Each row is a point on a landscape with many valleys, with its height.
From any point a ball rolls to the lowest of the 4 points nearest to it. It stops when none of these is lower. Distance is the straight distance between rows; heights are no part of it.
k_692 height 6.55: [118 112 122 133  62 121 145 144 139 101 115 112 133 154 157  89  64 124
 176 136 148]
k_946 height 2.11: [161 119 154 148  99 156 137 100  90  78 131 143  97 113 142 143 191  60
  91  88 132]
k_33 height 5.35: [ 97 150 149 112 176 120  99 181 164 183 132 138 141  96 106 140 116  79
 157 207 149]
k_61 height 5.07: [174 155 134 115 179  85 115 110 157 125 133 122 160  75 152 104 116 173
 109 136  96]
k_497 height 6.24: [119 146 111 113 155 119 140 213 172 183 152 128 150  80  78 131 129  92
 149 203 163]
k_28 height 2.42: [130 116 151 132  92 148 143 118 124  72 107 117 153 151 155 122  99  56
 141 105 146]
k_623 height 7.09: [139 130 134  94 111  96 132 132 135  75 128  99 144 129 144 116  90 102
 150 121 116]
k_596 height 2.24: [ 96 109 150 144  95 129 153 132 112 118 116  96 116 172 132 103  73 152
 162 121 130]
k_340 height 5.29: [156 151 103  84 143 106 108 159 145 175 131 193 146 124 138  81 142 153
 145  94 167]
k_540 height 6.07: [145 110 120  81 183 126  50 181  99 179 107 154 115 139 139 138 108 104
 127 174 165]
k_727 height 3.90: [129 113 110 106 129 124  81 165 106 205 121 159 141 156 113  94 122 159
 141 100 157]
k_324 height 3.58: [143 127 111 171 107 148 137  79 119 101 124 135  77 106 128 130 229 102
  79  93 105]
k_915 height 5.47: [124 125 124 136 156 119 166 165 161 170 174 133 140  79  76 149 137 133
 150 210 152]
k_23 height 2.99: [163 137 137  96 143 129 149 106 145  91 118 110 131 115 159 175 126 117
 117 126  66]
k_331 height 2.58: [105 122 145 133  68 153 139 129 107  57 112  96 133 142 146  84 114  63
 151 114 139]
k_462 height 5.16: [127 125 100 138 123 118 176 165 148 158 183 111 110  86  75 177 120 124
 154 208 141]
k_549 height 6.96: [117 117 127 104  85 111 159 123 125  90 122  93 137 153 147 122  77  98
 144 110 118]
k_67 height 0.52: [146 150 154 162 123 206 146  85 121  97  98 154 118 182 159 142 164 182
 121  80  85]
k_441 height 5.55: [133 112 103  85 186 114  33 179 111 190  96 145  85 153 178 143  81 117
 143 179 161]
k_489 height 5.13: [168 142  79  98 133  83 145 136 152 117 130 103 152 107 153 115  84 121
 122  97  92]
k_251 height 6.36: [ 86 161 142 104 174 124 144 187 192 161 155 109 164  73  90 127 118  86
 134 193 159]
k_622 height 6.38: [141 111 115  87 164 131  60 177  96 195  97 167 137 150 152 137 134 128
 132 175 166]
k_573 height 0.36: [140 136 154 173 112 213 141  84 125  93  86 171  99 150 156 115 164 177
 111  95  89]
k_831 height 4.97: [125 104 121 191  89 135 136  72 102 107 135 122  82 108 109 115 181  91
  78  67 110]
k_812 height 5.94: [128 110 132 210  90 133 159  68 112  88 149 141  97  83  81 124 161  87
 107  57 115]
k_525 height 3.99: [132 110 102  98 147 110  90 162 103 204 129 167 139 145 112 128 138 137
 143 118 179]
k_908 height 4.29: [ 72 107 129 140 136 122 141 124 137 156 159 123 107 130  80 166 110 189
 168 177 139]
k_769 height 2.79: [163 134 164 119 163 144 125  81 110 102 115 101 132 144 150 190 137 160
  92 143  76]
k_633 height 6.92: [132 115 133 195  65 138 135  49 102  86 122 111  75  85  93 124 157 119
  83  41  91]
k_333 height 4.91: [146 156  92  98 144  95 113 138 153 152 149 156 181 111 151  89 128 144
 135  86 144]
k_794 height 1.56: [155 139 160 110 126 130 147 117 128  96 113 125 102 143 158 167 154 124
  84 145  90]
k_223 height 7.11: [141 126 117  95  94 100 145 146 129  79 132 109 139 123 152 130  84  98
 151 110 113]
k_673 height 0.63: [ 65 109 119 162 122 119 145 132 117 143 146 133 103 137 133 139  76 217
 169 136 144]
k_454 height 3.66: [131 119  84 112 138 117 139 121 141 165 130 139 162 124 129  84 110 157
 129  82 147]
k_579 height 4.95: [ 82 149 144 146 193 124 117 180 139 185 135 109 146 106  85 153 150 117
 124 180 136]
k_888 height 4.66: [135 126 114  81 142 117  92 176 117 191 127 186 156 158 148  86 155 149
 133 122 170]
k_30 height 2.35: [144 115 170 143 141 191 114  78  90 143 109 127 133 196 153 162 125 162
  89  73  59]
k_403 height 4.25: [ 92 130 142  97 203 135  63 165 105 201 122 121 122 139  96 131 124 122
 148 170 160]
k_314 height 5.92: [106 144  98 122 160 143 166 184 176 152 165 118 131  72  77 149 135  97
 137 207 148]
k_147 height 5.31: [156 185 124  88 158  90 103 125 150 143 154 146 182 107 135 101 133 158
 115 104 116]
k_258 height 3.19: [119 112 131 173  97 140 136  81 111  87 132 120 105 109 109 128 167  59
 104  82 134]
k_605 height 2.15: [151 128 123 133 103 135 140 109  98  60 139 112 127 118 139 135 157  61
  93 108 129]
k_795 height 3.31: [ 88 119 137 158  56 120 154 129 131 129 126 114 113 150 132 117  96 168
 152 163 134]
k_844 height 5.75: [156 112 111  92 173 120  48 160  97 181  96 158 105 149 145 140  90 112
 138 176 168]
k_274 height 2.09: [121 114 100 128 106 109 147 145 136 126 135 117 129 153 135 100  74 155
 168 107 122]
k_736 height 4.36: [ 70 124 115 159 147 128 116 148 123 164 137 116 141 116  87 139 129 159
 146 164 137]
k_379 height 1.82: [124 120 139 150  82 148 125 123 110  52 125 115 150 151 126 124 130  62
 144 117 155]
k_402 height 5.06: [ 97 131 125  98 171 125  49 183 117 188 104 121 104 143 163 129 104 100
 158 183 163]
k_484 height 2.43: [115 127 149 140  78 145 121 119 128  62 109 113 125 147 140 111 101  89
 145 131 162]
k_773 height 3.02: [151 104  68 114 112 101 136 142 141 151 133 129 138 136 132  95  94 148
 154 102 146]
k_944 height 8.86: [155 143 153 131 176 115 126  95 137 113 133  93 140 120 126 154 122 151
 101 145  55]
k_567 height 4.64: [163 127  87 112 118  91 138 114 156 142 143 134 159 108 147 104 104 138
 129  82 113]
k_465 height 4.07: [153 133  78 110 124 103 126 155 149 154 154 134 170 112 129  80 109 138
 131  86 119]
k_528 height 3.87: [ 88 122 111 114 172 142  92 167  95 200 121 130 140 156 102 115 120 127
 133 124 172]
k_865 height 3.49: [ 85 129 161 154  59 149 168 106 135  74 123 125 140 149 163  80 107 110
 155 160 153]
k_107 height 5.48: [166 149 148 117 157 107 124  83 151 103 139  94 147 108 124 140 119 154
  97 133  73]
k_460 height 6.50: [138 146 107 117 144 107 154 216 194 169 171 123 168  62  92 149 110  75
 150 174 187]
k_95 height 1.19: [145 114 143 139 108 160 151 110 107  70 145 117 145 135 133 129 157  58
 104 105 149]
k_591 height 1.66: [ 78 115 109 138 118 113 118 127 126 143 140 119 133 161  91 126 102 191
 155 119 158]
k_966 height 5.40: [161 159 106  98 149  86 121 126 152 113 154 141 171  93 144  89 109 149
 128 108 101]
k_29 height 4.23: [147 121 117 190 102 134 137  63 117  86 110 122  88 102 125 114 206 115
  97  72 104]
k_261 height 3.50: [103 120  93 133 156 116  99 151  96 182 124 136 151 144 102 102 128 159
 124 108 167]
k_225 height 1.51: [139 150 153 169  97 181 154  69 117  99  98 147  77 130 147 115 188 141
  99 100 101]
k_58 height 3.04: [ 75  96 129 149 151 102 120 139 137 173 129 137 123 141  82 136  75 183
 161 142 155]
k_913 height 3.93: [148 160 128  98 164  98 131  94 147 104 114 105 163  92 120 130 113 150
  96 119  89]
k_765 height 1.89: [175 111 144  96 115 128 152 112 135  66 113 123 110 124 150 165 124  97
 110 137  89]
k_318 height 3.13: [176 124 126 112 101 149 134 122 126  78 125 106 134 130 140 163 127  58
 106 111 121]
k_436 height 2.13: [144 141 135 159 100 157 146  75 113 103 105 146  69 127 143 142 206 139
  71 105  95]
k_47 height 0.32: [140 118 185 135 135 158 116  82  98 121  94 116 140 180 136 175 125 161
 103 108  65]
k_669 height 4.94: [ 90 134 165 131  65 138 148 122 131  83 121 109 137 149 146 109  82 128
 165 145 133]
k_867 height 2.71: [ 89  87 114 140 119 113 123 162 124 185 124 140 144 149  96 112 120 185
 140 111 157]
k_963 height 5.33: [159 105 110  72 160 113  54 186  99 209 106 163 139 157 148 121 110 132
 138 155 159]
k_266 height 0.70: [133 145 162 136 124 181 157  84 126  98 122 149  74 139 165 149 186 144
  89 105 101]
k_585 height 4.17: [ 84  95 114 149 165 141 106 149 110 182 137 121 133 118  87 132 142 153
 125 161 165]
k_268 height 3.26: [146 147 140 176 101 164 146  66 116  90  76 142  77 129 154 106 211 142
  98  81  95]
k_555 height 7.20: [144 106 111 119 101 105 148 127 126  79 142  95 146 158 166 113  79 107
 149 100 127]
k_923 height 3.42: [136 114  87 113 115  89 167 133 145 115 146 126 151 125 132 109  86 144
 156  98 131]
k_490 height 0.64: [164 118 182 143 136 160 138  91 133  94  96 144 104 157 161 187 156 181
 107 113  77]
k_649 height 4.80: [111 129 130 150 106 126 170 128 137 163 165 124 108 104  88 173 146 178
 152 193 136]
k_941 height 4.24: [158 112 112 170  90 136 148  61 103  99 143 139  84 114 112 135 216  89
  93  68  98]
k_655 height 4.05: [ 80 128 135 118 186 132  93 157 123 179 123 139 138 153 103 137 127 124
 143 163 172]
k_635 height 2.17: [151 137 139  71 148 100 137 107 164  92 139 113 137 121 159 131 118 131
 105 126 103]
k_293 height 1.30: [105 104 116 149  97  99 133 128 121 151 131 122 129 160 121 104  71 175
 170 101 155]
k_917 height 1.78: [174 148 134 113 120 101 144 125 139  78 117 118 127 117 150 164 131 103
 116 135  74]
k_547 height 4.51: [ 71 122 121 147 162 131 142 157 136 174 152 131 129 107  63 155 132 150
 137 190 142]
k_297 height 5.90: [133 183 103  93 158  88 132 130 152 133 152 128 166 106 149  93 116 162
 126  98 115]
k_487 height 0.47: [148 141 159 146 117 176 131  86 121  93  94 152 104 145 172 143 188 158
  94 114  81]
k_304 height 5.01: [ 97 144 130 157  88 111 160 140 124 133 171 123  94 119  87 155 123 159
 153 197 125]
k_715 height 4.78: [ 75 169 164  96 196 133  95 192 145 187 132 112 130 114 104 118 132 103
 146 195 158]
k_383 height 1.20: [145 130 162 124 111 155 137  99 127  70 129 131  85 148 154 156 189 124
  92 132  98]
k_501 height 0.40: [121 129 170 160 103 167 135 105 114  65 100 144 142 113 108 104 142  37
 117 110 152]

For each start below, name the point where the ball stops.
k_402 | k_673
k_251 | k_673
k_23 | k_573
k_915 | k_673
k_314 | k_673
k_917 | k_573
